Points on a hilly landscape, in no order, each with its height.
From any point a ball takes the steepest step (drop divided by distance) to one of its 2 nearest points. It stops when none of these is lower. Distance is the straight distance between rows; heights are no part of it.
Q_771: [102 139 126 156  82  96 178 142 143 103 157 125 138 125 130 128 161 134
 134  67 176]  (h 67.9)
Q_827: [115 138  63 150  71 148 129 172 109 116  54 157 148 156 166 175 167 126
  94 122 122]  (h 48.7)
Q_822: [142 108 148 115 154 160 157 118 132 124 170 155 129  90 102 111 118 141
 151  95 118]  (h 70.7)
Q_894: [126 136 103 127 199 172 130 106 142 150 108 150 141  82  88 120 120 160
 120 131  77]  (h 33.1)
Q_642: [123 116 150 137 111  67 181 129  88 102 171 145  57  94 157  95 154 159
 179  83 144]  (h 69.8)
Q_880: [109 128 144 150 139 103 131 103 131 161 153 158 129 124 144 102 160 103
 108 113 137]  (h 74.3)
Q_867: [167 150 146 155 145 138 143 101 175 126 108  91 149  93 139  93  94 177
 143 124 145]  (h 29.4)
Q_908: [101 157 145 146 103  93  97 141 109 185 157 162 111 171 134 190 162  85
 108 143 144]  (h 39.1)
Q_786: [132 135 165 162 100 106 107  85 119 155 188 121 139 136 145 100 100 109
 115  94 132]  (h 63.9)
Q_295: [ 59  97 105 117 182 152 145  98 104 115 115 162  97  88 138  94 153 142
 133 122  78]  (h 71.9)
Q_788: [142 136 130 129 192 159 119  87 156 141  81 110 139  88 133 100 113 117
 104 161  95]  (h 75.3)
Q_223: [108 125 139 148 124  65 133  98  76 149 217 141  78 118 102  93 146 144
 131  97 125]  (h 59.2)
Q_465: [194 130 146  97 202 195 116 135 200 120 122 127 166 123 105  75 106 104
 129 132 125]  (h 34.3)
Q_470: [147 139  97 137 153 154 115 159 186 103  65  94 175 147 155 102  95 101
  88 152 136]  (h 43.0)
Q_384: [126  97 169 104 142 118 122 128 122 159 207 168 124 162 116 107 136  94
 132 130 145]  (h 48.2)
Q_630: [115 126 136 142 142  69 145 127 146 123 131 110 106 136 173  66 133 139
 141 144 187]  (h 44.5)
Q_105: [133 101 152 122 105 102 138 121  96 127 195 162 104 132 129 108 117 144
 165  78 142]  (h 53.8)
Q_48: [121 137 103 121 110 159 130 143 108 128 113 134 147 122 103 189 122 106
 104 131  91]  (h 55.6)
Q_566: [ 53 107 158 131 133  72 120 140 101 153 172 155  80 157 148 107 188  88
 125 151 143]  (h 45.1)
Q_658: [152  90 200 105 130  79 118  91  85 123 183  87  49 134 132  86 117 108
 159 165 145]  (h 41.9)
Q_949: [101 109 150 145 128 115 178 111  88  92 193 103  79  80 134  75 139 119
 129 107 119]  (h 73.4)
Q_408: [ 99 105 178  85 159 110 103 142 120 159 163 150 104 146 107 156 163  61
 130 189 112]  (h 58.4)
Q_352: [ 89 146 110 172  74 136 144 133 146  88 142  80 174 139 130 132  97 144
 104  76 137]  (h 85.7)
Q_407: [ 77  99 125 116  87 135 164 122 103  93 132 153 114 114 161 150 183 105
 143  81 125]  (h 63.6)
Q_471: [151 102 161 110 111 178 113 114 139 101 155  88 164 146 125 122  49  96
 128 129 127]  (h 32.8)
Q_160: [178 136 127 129  96 134 111 150 116 159 115 154 152 150 132 178 105 118
 112 144 129]  (h 53.3)
Q_688: [125 124 110 120 140  99 134 168 132 148  84 187 127 133 160 146 158 151
 154 136 135]  (h 29.9)
Q_847: [140 135  99 145  85 196 140 132 110 126  93 181 176 125 122 172 191 102
  86  86  76]  (h 26.5)
Q_250: [112 135 145 128 100 122 159 105  84 117 162 127 115  78 102 178 137 114
 133  99  98]  (h 77.4)
Q_398: [202 112 171  71 183 171 121 136 188 101 101  90 131 128  99 100 122 104
 158 165 156]  (h 22.9)
Q_808: [118 105 182 120 116  71 124  94  75 124 185 122  52 121 163 107 122  89
 145 132 129]  (h 43.9)
Q_708: [111 129 145 161  62 116 179 124 115  82 190 123 122 109 123 122 164 141
 145  42 145]  (h 69.6)
Q_283: [151 114 149  76 210 175 138 142 182 101 142 129 146 125  96  85 127  77
 129 139 123]  (h 30.1)
Q_898: [133 146  78 137 109 180 141 154 134 123  90 166 183 128  91 173 188 134
  98  91  90]  (h 23.4)
Q_521: [218 113 182 100 115 147 121 134 141 134 111 118 146 137 146 148  94 112
 157 150 157]  (h 16.1)
Q_198: [150 115 171 109 115 140 128 111 116 143 150 135 136 120 141 153 105  75
 122 138 122]  (h 55.8)
Q_810: [136 125 117 137 160 162 152 106 136 147 116 199 138  82 121 118 160 181
 145  79  99]  (h 57.0)
Q_770: [185 154  71 154  83 166 130 198 114 104  63 154 153 157 147 170 105 125
  81 168  98]  (h 51.5)
Q_729: [ 56 115 130 136  98  98 146 103  84 105 144 132  84 122 168 131 173  90
 125  98 128]  (h 65.2)
Q_486: [104 162 100 139 125  80 151 134 136 131 118  88 123 107  90 166 130 159
 125 143 149]  (h 29.5)
Q_633: [168 103 142  85 165 162  91 130 167 127 116  94 144 169 105  90  77 128
 144 162 149]  (h 27.6)
Q_944: [137 125 115 144 116 179 101 143 142 127 105 144 184 158 157 121  91  82
  73 120 110]  (h 37.4)
Q_309: [152 150 133 138 167 165 120  81 159 130 126  66 147  96  77  95  79 166
 126 146 105]  (h 25.8)
Q_966: [ 78 135 156 136 115  63 106 140 106 174 185 153  89 170 118 159 190  98
 132 153 146]  (h 42.1)
Q_3: [123 109 154 139 135 103 141 114 146 110 153 104 106 138 165  47  97 138
 140 116 175]  (h 47.6)
Q_213: [213 122 157 108 122 122 104 156 146 152  75 141 138 155 172 144 111 116
 144 181 159]  (h 11.4)
Q_182: [161 139  89  92 158 175 112 187 127 119  74 163 146 136 108 168 128 107
 101 166  76]  (h 53.0)
Q_859: [218 146 122 103 171 141  95 171 158 167 101 169 152 155  93 142 140 125
 121 176 111]  (h 74.9)
Q_974: [ 96 149 128 177 152  88 160  99 153 122 159  83 128 103 114  68 141 141
  96 122 146]  (h 79.1)
Q_377: [ 96 116  99  96 175 132 101 150 149 133 150 141 144 169  91 105 117 117
 115 141 125]  (h 32.5)
Q_935: [212 152 114 120 141 129  75 198 150 169  99 169 153 196 111 156 141 103
 102 196 127]  (h 75.5)
Q_673: [151 116 158 108 124 102 133 110 109 129 127 130  91 106 170 136 100 141
 180 129 141]  (h 60.6)
Q_257: [137 104 157 105 201 145 142 107 162 103 133  84  94 101 108  51 125 132
 144 172 142]  (h 76.4)
Q_820: [130 116  87 127  99 123 125 158  97 145  83 196 136 140 162 163 136 173
 148 108 122]  (h 33.7)
Q_194: [203 117 122 115 131 143 108 156 142 140  58 151 138 144 190 127  85 142
 145 163 145]  (h 15.0)
Q_17: [164 141 155 142 161 135 109  74 166 134 114  38 140 109  80  85 108 136
 114 168 133]  (h 22.2)
Q_100: [114 102 130 105 145 141 150 121 107  97 155 123  80  99 132  97  76 192
 190 109 128]  (h 63.7)
Q_493: [142 114 146 106 195 171 127  81 158 113 109  80 120  92 120  78 102 115
 130 168 113]  (h 75.9)
Q_228: [133 140 152 152 124  73 116  87 108 162 187 128 106 127 118  90 121 146
 129 105 139]  (h 61.5)
Q_183: [154 143  90 154  96 160 105 163 127 158 128 185 179 174 110 146 136 122
  86 107 119]  (h 50.6)
Q_868: [108 172  97 170  99 116 141 124 113 157  97 128 142 106 125 194 184 120
  84 120 109]  (h 88.6)
Q_838: [ 80  89 116 142 103 118 154  96  79  86 158 151  85 111 160  72 165 162
 159  53 117]  (h 75.0)
Q_60: [171 126 161  99 134 104 136 116 152 125 132  72 111 128  89 128 115 144
 164 174 172]  (h 72.4)
Q_254: [105 113 120 120  99 138  80 140  87 175 165 179 135 186 112 178 127  93
 111 123 117]  (h 41.7)
Q_469: [107  91 154 115 137 135 130 109 116 114 188 115 115 135 127  83  96 102
 125 132 135]  (h 42.5)
Q_774: [ 89 107 150  95 159  68 118 185 149 143 113 152 108 159 146 128 169 117
 162 194 154]  (h 79.6)
Q_232: [ 97 128  94 118 169 141 155 135 150 109 113 122 136 104 112 122 134 142
 124 124 122]  (h 74.0)
Q_329: [115 125 120 144  56 162 165 126 109  78 121 134 156 104 137 166 137 155
 149  39 111]  (h 44.8)
Q_116: [ 80 116 113 145  94 165 128 109 107  91 114  96 150 123 162 141  87  96
  95  97  95]  (h 69.4)
Q_341: [114 153 123 148 108  48  88 119  98 174 113 129 100 154 167 155 119 146
 133 151 142]  (h 83.8)
Q_759: [132 108 138  65 176 138 100 146 133 130 132 118 121 144  77 141 109 105
 139 188 115]  (h 60.9)
Q_525: [212 125 181 139 124 134  91 102 164 154 141  96 163 158 114  95  99 124
 129 138 168]  (h 38.6)
Q_500: [114 131 156 176 105 119 137  94 135 108 131 106 143 104 198  83  99 115
 116  83 131]  (h 66.9)
Q_108: [147 136  61 107 146 177 107 199 133 101  54 174 158 156 134 151 139 111
  88 143  85]  (h 51.8)
Q_459: [138 161  91 145 128 171 156 169 169 111 105 147 198 117  89 152 170 109
  84  90 106]  (h 18.2)
Q_450: [183 128 188 140 103 140 109 102 167 127 139  61 166 140 123 102  79 116
 126 128 164]  (h 36.0)
Q_208: [ 62 102 102 123 163 158 130 102 114 126 105 162 128 110 139 118 167 111
 103 117  84]  (h 72.9)
Q_273: [ 87 118 113 126 165 114 156 143 143 117 135 144 118 117 117  96 167 137
 133 124 143]  (h 72.5)
Q_127: [134 117 166 121 132  93 170 133 107 119 216 102  85 115  91  95 136 125
 143 134 159]  (h 37.7)
Q_511: [134 110 161 135 154 129 151 109 129 146 167 172 127 101 126  91 149 121
 132 102 130]  (h 72.3)
Q_916: [188 143 161 147 112 120  98 117 155 177 161 127 170 165 111 126 115 112
 107 135 166]  (h 41.6)
Q_529: [124 137 107 140 174 147 119 109 128 149  61 136 139  89 150 130 124 121
  91 159  78]  (h 74.6)
Q_718: [112 156 113 127 141  76 120 144 141 162 129 110 126 140  89 157 143 142
 119 168 151]  (h 25.7)
Q_441: [147 106 151  99 145 130 128 105 122 114 134 106  86 113 139  99  68 172
 188 141 135]  (h 62.3)
Q_448: [102 119 137 145  83  63 181 141  81  75 185 116  58 106 153 105 173 140
 158  80 156]  (h 68.8)
Q_462: [ 77 125 110 111 115  92 152 159 113 123 166 135 107 140  90 162 161 136
 144 127 151]  (h 30.9)
Q_382: [158 145 142 147 127 126 127 125 152 162 165 138 166 135  97 126 118 129
 117 111 148]  (h 44.7)
Q_678: [102 101 112 116 114 149 168 118 107  88 140 142 112 102 145 112 107 167
 167  75 125]  (h 65.5)
Q_692: [194 124 157 102 142 143 114  96 152 121 106  55 119 123  79 122  89 164
 172 168 156]  (h 73.2)
Q_844: [ 77 159 113 140 154  62 143 158 155 145 114 124 119 134 114 146 191 125
 110 166 164]  (h 20.2)
Q_533: [149 131 133 127 103 106  79  95  87 167 131 107 115 141 134 151  73 137
 125 151 113]  (h 75.4)
Q_436: [128 138 123 154 109 108 172 132 145 123 128 155 144 104 147 129 173 155
 139  71 151]  (h 65.7)
Q_365: [109 124 100 142  75 156 146 112 111 109 135 150 157 118 113 149 162 162
 140  52 109]  (h 42.4)
Q_158: [120 152  76 150  98 127 127 188 128 117  48 148 144 162 189 167 154  95
  86 158 140]  (h 46.9)
Q_811: [211 126 165 112 113 156  94  89 129 136 114  75 125 122 101 139  58 170
 169 145 136]  (h 74.1)
Q_383: [157 135 115 126 136 130 118 148 180 101  65  53 158 150 159 111  91 116
 111 176 172]  (h 45.5)
Q_571: [ 48 105 133 128  77  91 152 124  71  97 161 147  63 137 149 136 224 103
 142  97 130]  (h 66.5)
Q_425: [143 137 113 155  99 146 111 111 114 132 110 139 150 123 156 127  67 190
 139  85 109]  (h 51.1)
Q_87: [ 91 120 112 117 193 149 127 120 134 140  81 153 135  92 146 113 158  99
  97 153  77]  (h 73.9)
Q_555: [124 140  83 115 149 149 113 154 125 142 104 157 148 134  88 168 132 133
 102 145  87]  (h 54.4)
Q_7: [145 148 112 164  71 136 131 133 117 119 126 117 170 121 128 164  83 177
 126  78 116]  (h 49.2)
Q_600: [ 75 104 115 129 171 127 162 112 117 114 138 153  93  95 128  81 153 163
 146 109 110]  (h 70.9)
Q_970: [141 144  88 105 173 132 125 152 172 118  83  99 141 130 106 120  94 169
 140 161 145]  (h 33.8)
Q_762: [ 76 124 123 162 100 136 140 109 130  95 119  96 146 120 179 110 113 100
 100 100 128]  (h 68.4)
Q_284: [173 166 110 155 144 129 132 125 165 147  90 110 151 102 122 122  94 196
 136 134 133]  (h 25.3)
Q_740: [103 124 136 114 118 124 133 116 112 106 119  81 111 120 143 158  86 101
 133 151 127]  (h 71.0)
Q_129: [101 119 154 112 117  87 150 156 110 128 210 129  93 145  83 141 157 112
 143 139 161]  (h 34.7)
Q_104: [ 98 115 101 128  93 174 118 132  91 126  84 173 137 133 168 176 161  83
  93 119  83]  (h 57.9)
Q_172: [212 126 144 120 156 194 104 111 175 133  96 126 142 109 144  92  59 171
 171 131 126]  (h 41.5)
Q_481: [154 124  87 120 143 143 104 158 142 136  70 148 147 150 170 128  85 144
 135 156 129]  (h 18.5)
Q_173: [ 98 130 121 147 148 145 137 113 154 140 132 154 163 123 127 103 152  97
  86 105 123]  (h 72.0)
Q_596: [128 134  88 159 125 174 120 113 116 135  80 169 156 107 145 125 107 185
 124  85  86]  (h 52.9)
Q_211: [116 101 151 108 134  71 151 139  98 123 161 154  61 107 147 106 141 170
 191 130 139]  (h 71.3)
Q_848: [140 140  96 101 175 132  76 166 155 152 114 145 157 179  99 127 122 115
 106 173 122]  (h 24.0)
Q_428: [122 142 108 117 140 118  73 161 136 162 119 135 140 194 117 151 125 103
 103 180 141]  (h 18.6)
Q_782: [118 105 144  84 167  87  92 168 155 139  93 131 111 174 156 119 132 111
 158 198 154]  (h 78.6)
Q_4: [139 119 103 140  75 197 146 117 103 112  84 163 168 102 148 165 154 126
 108  74  73]  (h 28.9)
Q_958: [111 106 147 119 120  85 133 118  78 148 200 180  81 130 115 109 162 155
 158  89 122]  (h 56.7)
Q_325: [138 158 115 142 117 128  72 146 118 174 117 120 137 175 112 173 120  92
  78 186 121]  (h 22.1)
Q_364: [145 150 100 142 151 169  96 149 166 123  89 104 185 156 139 109  94  78
  58 151 109]  (h 40.4)
Q_244: [105 127 129 145 114 170 180 105 122  87 133 121 142  60 117 140 129 144
 132  70  89]  (h 76.0)
Q_239: [164 113 149 111 170 150  93 100 177 125 111  62 139 147  86  66 106 135
 133 168 160]  (h 26.2)
Q_834: [ 97 141 123 150 131  82 173  99 107 109 127 113  88  69 147 122 148 156
 140  98 124]  (h 35.3)
Q_399: [ 74 101 132 132  87  82 178 147  83  80 176 138  56 128 153  92 214 126
 146  85 151]  (h 67.8)
Q_233: [140  79 170  75 198 130 123 128 159 100 122  90  86 137 119  53 142 109
 166 198 158]  (h 77.0)
Q_921: [133 136 151 138 112 149 159  91 108 115 154 123 133  63 115 157 108 128
 131  88  86]  (h 76.7)
Q_229: [ 75 135 113 130 167 102 129  86 115 137 119  96 100  87 126 120 128 129
 107 162 103]  (h 77.1)
Q_760: [125 151 133 136 136  95 153 105 121 137 121 103 112  80 125 148 121 161
 144 132 128]  (h 32.6)
Q_887: [ 89 129 112 140 148 159 184 110 141  93 135 120 140  72 100 110 150 150
 125  85 109]  (h 75.2)
Q_712: [107 152 104 136 152  81 137 171 149 159  75 161 129 119 137 155 181 150
 128 161 142]  (h 25.6)
Q_713: [ 77 136 103 144  76  79 110 110  75 140 101 161  94 139 169 165 187 141
 135  89 111]  (h 85.6)
Q_246: [ 42 131  95 125 138  80 136 169 136 129 140 124 107 163 108 142 175 129
 125 153 163]  (h 25.9)
Q_56: [227 105 186  89 141 176 119 120 172 120 101  96 145 134 118 114 106 111
 167 157 163]  (h 19.8)
Q_346: [167 134 106 125 121 211 147 166 130  96  80 147 176 107 134 164 101  99
  95 119  74]  (h 33.5)
Q_547: [102 121 157 145 108  97 164 115 117 104 162  94  98 106 159 100 129  93
 120 118 152]  (h 72.6)
Q_89: [136 141  71 139 101 180 129 185 121 104  66 166 162 150 138 175 148  95
  77 142  93]  (h 50.3)
Q_410: [120 113 128 127 126 151 162 108 118 112 105 191 134  81 157 128 182 143
 146  75 106]  (h 59.6)
Q_18: [ 93 147 105 151 104  64 114 123  97 161 113 158 104 135 153 163 159 156
 134 119 129]  (h 84.7)
Q_656: [132 170  95 104 137 134 120 215 149 139 111 166 150 166  79 202 183  86
  96 153 120]  (h 30.7)
Q_138: [133 143 140 130 139 108 201 137 159 100 147  90 120  83 111 116 127 153
 152 127 164]  (h 70.4)
Q_826: [103 152 130 183 116  91 150 117 160 115 148  81 147 119 139  89 113 151
 113  98 163]  (h 80.4)
Q_639: [125 127 115 106 158  90 110 143 119 159 105 151 106 130 117 148 117 193
 172 168 123]  (h 57.5)
Q_345: [116  91 143 102 171 169 174 134 132 100 171 140  98  90 109  85 128 135
 155 124 122]  (h 69.5)
Q_721: [228 133 117 100 172 197  92 146 175 131  78 137 149 141 114 104  77 160
 154 157 119]  (h 39.6)
Q_464: [134 160 108 170  94 114 111 125 126 145 107 108 156 137 153 141  97 132
  98 125 139]  (h 83.4)
Q_864: [106 101 144 131 105 162 178 132 117  59 172 113 111  99 147  94  83 153
 169  67 132]  (h 66.8)
Q_312: [124 166 122 153  95 130  96 122 108 159 142  91 132 149 107 183 110  83
  79 167 122]  (h 24.2)
Q_35: [175 151 113  88 191 147 117 157 183 111  77  82 145 123  85 121 118 133
 133 175 136]  (h 37.0)
Q_758: [113 125 116 128 124 152 132 115 119 110 116  99 146 110 138 140  74 122
 118 127 110]  (h 70.3)
Q_82: [127 114 149 107 140  99  73  78  90 170 119 108  90 134 134 134  95 136
 146 180 102]  (h 75.8)
Q_281: [188 131 160 135 133 161 108  91 136 139 109 127 134 110 161 101  55 170
 161 115 123]  (h 43.5)
Q_135: [152 112 151  66 205 157 138 153 180  83 139  91 120 133  79  82 130  91
 141 169 150]  (h 26.4)
Q_161: [166 117 118 123 109 205 118 161 131 115 110 139 177 146 148 149  78  77
  91 127  96]  (h 35.2)
Q_363: [ 71 121 126 151 147  52 147 122 113 123 142 132  80 123 172  75 169 145
 134 134 161]  (h 40.5)
Q_205: [198 158  94 151  88 141 111 173 135 122  64 107 153 163 142 158  89 121
  83 193 126]  (h 52.2)
Q_151: [114 154 126 140 116 107 106 144 112 189 139 184 132 152 105 191 182 112
 111 143 118]  (h 36.5)
Q_154: [145 131 123 139 111 189 160 133 131 108  94 152 167  82 142 158 136 120
 113  91  88]  (h 31.2)
Q_351: [ 62 142 100 175  44 120 116  78  90 111 164 112 131 147 119 139 168 144
 111  33 108]  (h 37.3)
Q_243: [115 121 164 123 109 101 143 111 127 106 125  80 103 115 177 142 107  77
 131 149 153]  (h 71.7)
Q_222: [ 72  96 127 143 112 121 169 105  69  80 180 124  75  97 150  68 167 122
 130  80 110]  (h 74.2)
Q_393: [193 114 179 132 133 150  88  54 132 142 116  94 117 118 158  75  62 155
 161 122 128]  (h 45.4)
Q_191: [124 167 102 138 110 111 144 151 112 156  96 130 130 103 104 218 169 128
 107 155 111]  (h 88.9)
Q_90: [ 89 119 142 107 127  57 101 142 121 146 131 101  81 165 141 135 130 127
 152 192 173]  (h 82.0)
Q_666: [156 144 135 134 137 122 111 100 144 146 116  77 140 121 107 131 102 131
 115 163 136]  (h 18.4)
Q_300: [145  95 170 101 115 102 122 126  99 148 195 158 105 145 130 132 115 117
 160 119 142]  (h 51.2)
Q_297: [109 110 110 131  98 123 141 122 108 109 108 151 124 114 181 132 119 157
 157  70 128]  (h 65.6)
Q_665: [108 146  94 127 139 111 123 196 151 128  63 134 136 166 160 164 158  88
  98 180 148]  (h 44.9)
Q_621: [185 121 137 121 173 186 123 127 161 145  99 172 160 113 145 106 106 126
 137 122 115]  (h 73.3)
Q_192: [132 119 120 104 110 186 122 142  92 128 111 171 143 119 129 190 140  67
  96 126  77]  (h 56.8)
Q_675: [ 93  99 139 102 132 129  92 131 107 163 171 188 121 172 122 137 144  94
 122 133 120]  (h 44.6)
Q_119: [168 121 139 101 164 172 137 132 156 122 129 144 144 109 117 126  96 132
 152 125 123]  (h 72.2)
Q_106: [ 78 133 111 160 119 140 129 119 147 117 132 114 165 140 146 109 131  84
  80 101 135]  (h 69.9)
Q_91: [112  96 147 116 157 165 189 137 118  78 194 108  86  89 110  53 110 147
 153 115 133]  (h 68.7)
Q_315: [106 154 138 134  95 107 119 110 109 144 185  84 121 144  87 180 106  93
 107 140 136]  (h 26.6)
Q_74: [ 74 143 108 153  82  87 120 103  89 120 158 107 109 128 123 156 123 141
 121  94 125]  (h 32.0)
Q_986: [109 103 144 105 169 126 119 130 142 127 173 114 119 151  95  81 117 108
 129 161 143]  (h 39.2)
Q_707: [107 126  59 111 155 145 130 169 156  98  81 125 144 143 130 117  93 181
 150 129 140]  (h 28.7)
Q_186: [ 76 104 157 127 117  83 113 112  91 141 190 130  78 154 143 112 134  87
 126 137 151]  (h 46.5)
Q_890: [179 149  86 135 108 149  99 181 118 158 110 184 161 177 112 165 116 127
  92 150 116]  (h 52.1)
Q_971: [128 130 130 149  98  94 158 110 116 119 127 164 117 101 170 125 157 163
 165  53 137]  (h 63.2)
Q_702: [218 143 135 104 194 201  94 129 204 125  93 107 158 131  87  79  96 147
 143 142 127]  (h 37.5)
Q_649: [ 51 142  91 154  74  93 118  82  75 127 164 116 103 133  96 149 176 149
 114  74 104]  (h 34.9)
Q_659: [155 117 133 108 125  86 109 134 110 155 106 150 102 136 161 145 100 176
 180 149 138]  (h 59.0)
Q_216: [127 139 119 153 114  97 115 119 153 131 129  92 147 149 151  99  90 148
 120 126 171]  (h 82.1)
Q_322: [ 64 134 107 147 130  61 163 114 119 110 122 105  87 101 152 105 169 150
 129 122 154]  (h 37.8)
Q_293: [142 140 112 161 116 143 111 126 139 168 150 177 186 150 110 123 134 133
  98  81 128]  (h 48.1)
Q_201: [ 82 177 112 173  80  88 133 114 104 155 126 141 117 128 123 192 211 116
 100  99 137]  (h 88.0)
Q_964: [178 108 139 102 132 179  96 124 146 121 119  95 157 162 123 117  54 122
 135 148 129]  (h 30.4)
Q_366: [ 92 134 154 121 124  64 122 166 138 152 129 140  95 166 163 148 166  93
 147 175 183]  (h 80.8)
Q_928: [131 125  92  93 163 132 108 164 126 145  96 174 129 140 103 157 122 168
 147 161 101]  (h 56.0)
Q_124: [141 150 119 131 174 194 138 108 160 124 124 114 154  75  84 113  94 162
 120 118  83]  (h 30.0)
Q_162: [153 177  91 130 151 149 133 191 172 127 106 145 178 143  86 166 169  88
  79 129 122]  (h 25.2)
Q_785: [ 70 148 111 147  89 117 109  99  91 142 170 102 121 149 105 167 114 109
  99 113 120]  (h 29.2)
Q_265: [140 110 180  90 150 126 102 120 122 161 141 137 113 138 125 152 134  63
 127 179 124]  (h 57.3)
Q_306: [142 143 127  95 175 129 140 164 174 113 112  95 143 119  98 142 135  99
 127 169 147]  (h 39.8)
Q_941: [186 132 167 148 135 147 115 102 184 122 101  57 155 126 136  83  77 158
 141 132 158]  (h 33.0)
Q_541: [ 86 122 122 122 146  99 103  92  84 153 121 123  96 112 127 145 121 139
 125 156  92]  (h 76.5)
Q_432: [102 161 113 176  82 112 122 124 139 136 154  86 168 149 113 142 106 129
  90 100 148]  (h 84.5)
Q_45: [174 143 164 118 136 113 171 125 159 111 154  74 112  93  98 121 103 162
 176 143 174]  (h 71.4)
Q_392: [ 77 143 114 144  57  99 148 116  91 128 151 148 104 137 119 179 227 127
 139  77 134]  (h 87.2)
Q_646: [126 144 143 128 117  33 102 114 111 156 132  95  79 142 140 137 119 159
 156 163 162]  (h 83.0)
Q_910: [106 115 107 118  75 148  94 153  86 152 120 190 133 185 144 188 147  99
 112 125 120]  (h 39.4)
Q_559: [139 136 136 147  66 137 156 143 123  91 155 119 155 108 123 163  92 167
 151  57 128]  (h 47.2)
Q_700: [ 86  84 115 107 110 172 157 102 111  90 105 180 131 111 158 124 211 120
 142  70  99]  (h 61.8)
Q_280: [100 126 140 146  74 107 158 115  91 111 213 133 105 122 101 132 157 120
 133  64 134]  (h 70.8)
Q_424: [114 108 153 131 136 164 178 122 145  70 166  84 109  88 134  71  79 149
 155  98 138]  (h 68.0)
Q_411: [191 127 157 124  98 126  67  83 108 158 114  70 131 145 103 140  72 148
 136 167 121]  (h 74.7)
Q_495: [ 89 120 103 149  48 143 122  83  99 105 158 139 152 145 117 128 164 166
 132  36 101]  (h 39.7)
Q_609: [ 81 130 102 131  49 113 106 101  72 135 122 169 103 156 150 190 215 131
 139  76 108]  (h 86.4)
Q_133: [135 143 161 177  89 119 119  90 122 132 150 109 156 122 171 118  97 104
 101  84 121]  (h 65.4)
Q_846: [215 157 131 123 135 133  69 176 165 149  81 122 156 197 122 127 133  74
  80 202 144]  (h 76.3)
Q_573: [114 122  86 123  89 138 109 144  89 140 102 186 140 154 136 179 166 146
 121 106 109]  (h 36.6)
Q_537: [ 90 144 116 151 167 103 135  95 140 139 137  93 123 109 106  94 126 133
 100 146 133]  (h 78.0)
Q_725: [185 120 192 132 125 120 118  58 129 118 145  80  92  98 153  74  79 155
 181 121 134]  (h 47.1)
Q_608: [115 145 102 108 158 117 131 183 157 123  95 127 137 138 118 163 149  95
 112 170 136]  (h 42.6)
Q_467: [190 135 158 136 111 147 117 113 118 157 121 135 152 114 140 159  92 113
 115 133 110]  (h 54.5)
Q_622: [100  97 156  66 183 122 110 143 117 140 156 133  92 133  77 139 139 106
 149 193  97]  (h 59.7)
Q_684: [129  90 165  71 176 104  99 139 157 122 115  97 100 163 124  90 139  98
 155 207 161]  (h 77.6)
Q_512: [ 90 102 142 145 117 150 136  92 109  97 181 106 123 122 139  76  84 126
 115  89 114]  (h 45.2)
Q_542: [107 134 133 136 105  88 201 158 145  87 151 103 117 101 130 136 155 127
 143 110 181]  (h 69.3)
Q_731: [123 154 105 125 127 139 110 172 123 171 125 186 148 160  90 194 198  97
  94 141 104]  (h 34.1)
Q_720: [101 114  67 123 135 127 112 165 144 120  77 144 149 164 161 119  99 162
 128 127 143]  (h 23.5)
Q_873: [121 117 107 138 139 177 132 101 127 132 122 174 149  99 128 104 113 183
 139  67  90]  (h 54.8)
Q_943: [155 108 190 109 136  74 135 117 107 139 200 109  68 132 115  89 139 127
 161 158 162]  (h 40.1)
Q_167: [176 161  98 144 141 139 111 129 142 153  82 107 155 119 108 141  96 158
 107 163 110]  (h 21.9)
Q_197: [204 136 132 115 178 154 113 144 163 169  98 181 158 127 123 121 135 134
 130 149 117]  (h 74.4)

Where does a ball stop that starts at each point below?
Q_729 | Q_428
Q_721 | Q_213
Q_198 | Q_666
Q_364 | Q_459
Q_958 | Q_844
Q_392 | Q_600
Q_859 | Q_678
Q_280 | Q_844
Q_684 | Q_600
Q_559 | Q_428
Q_3 | Q_844
Q_158 | Q_213
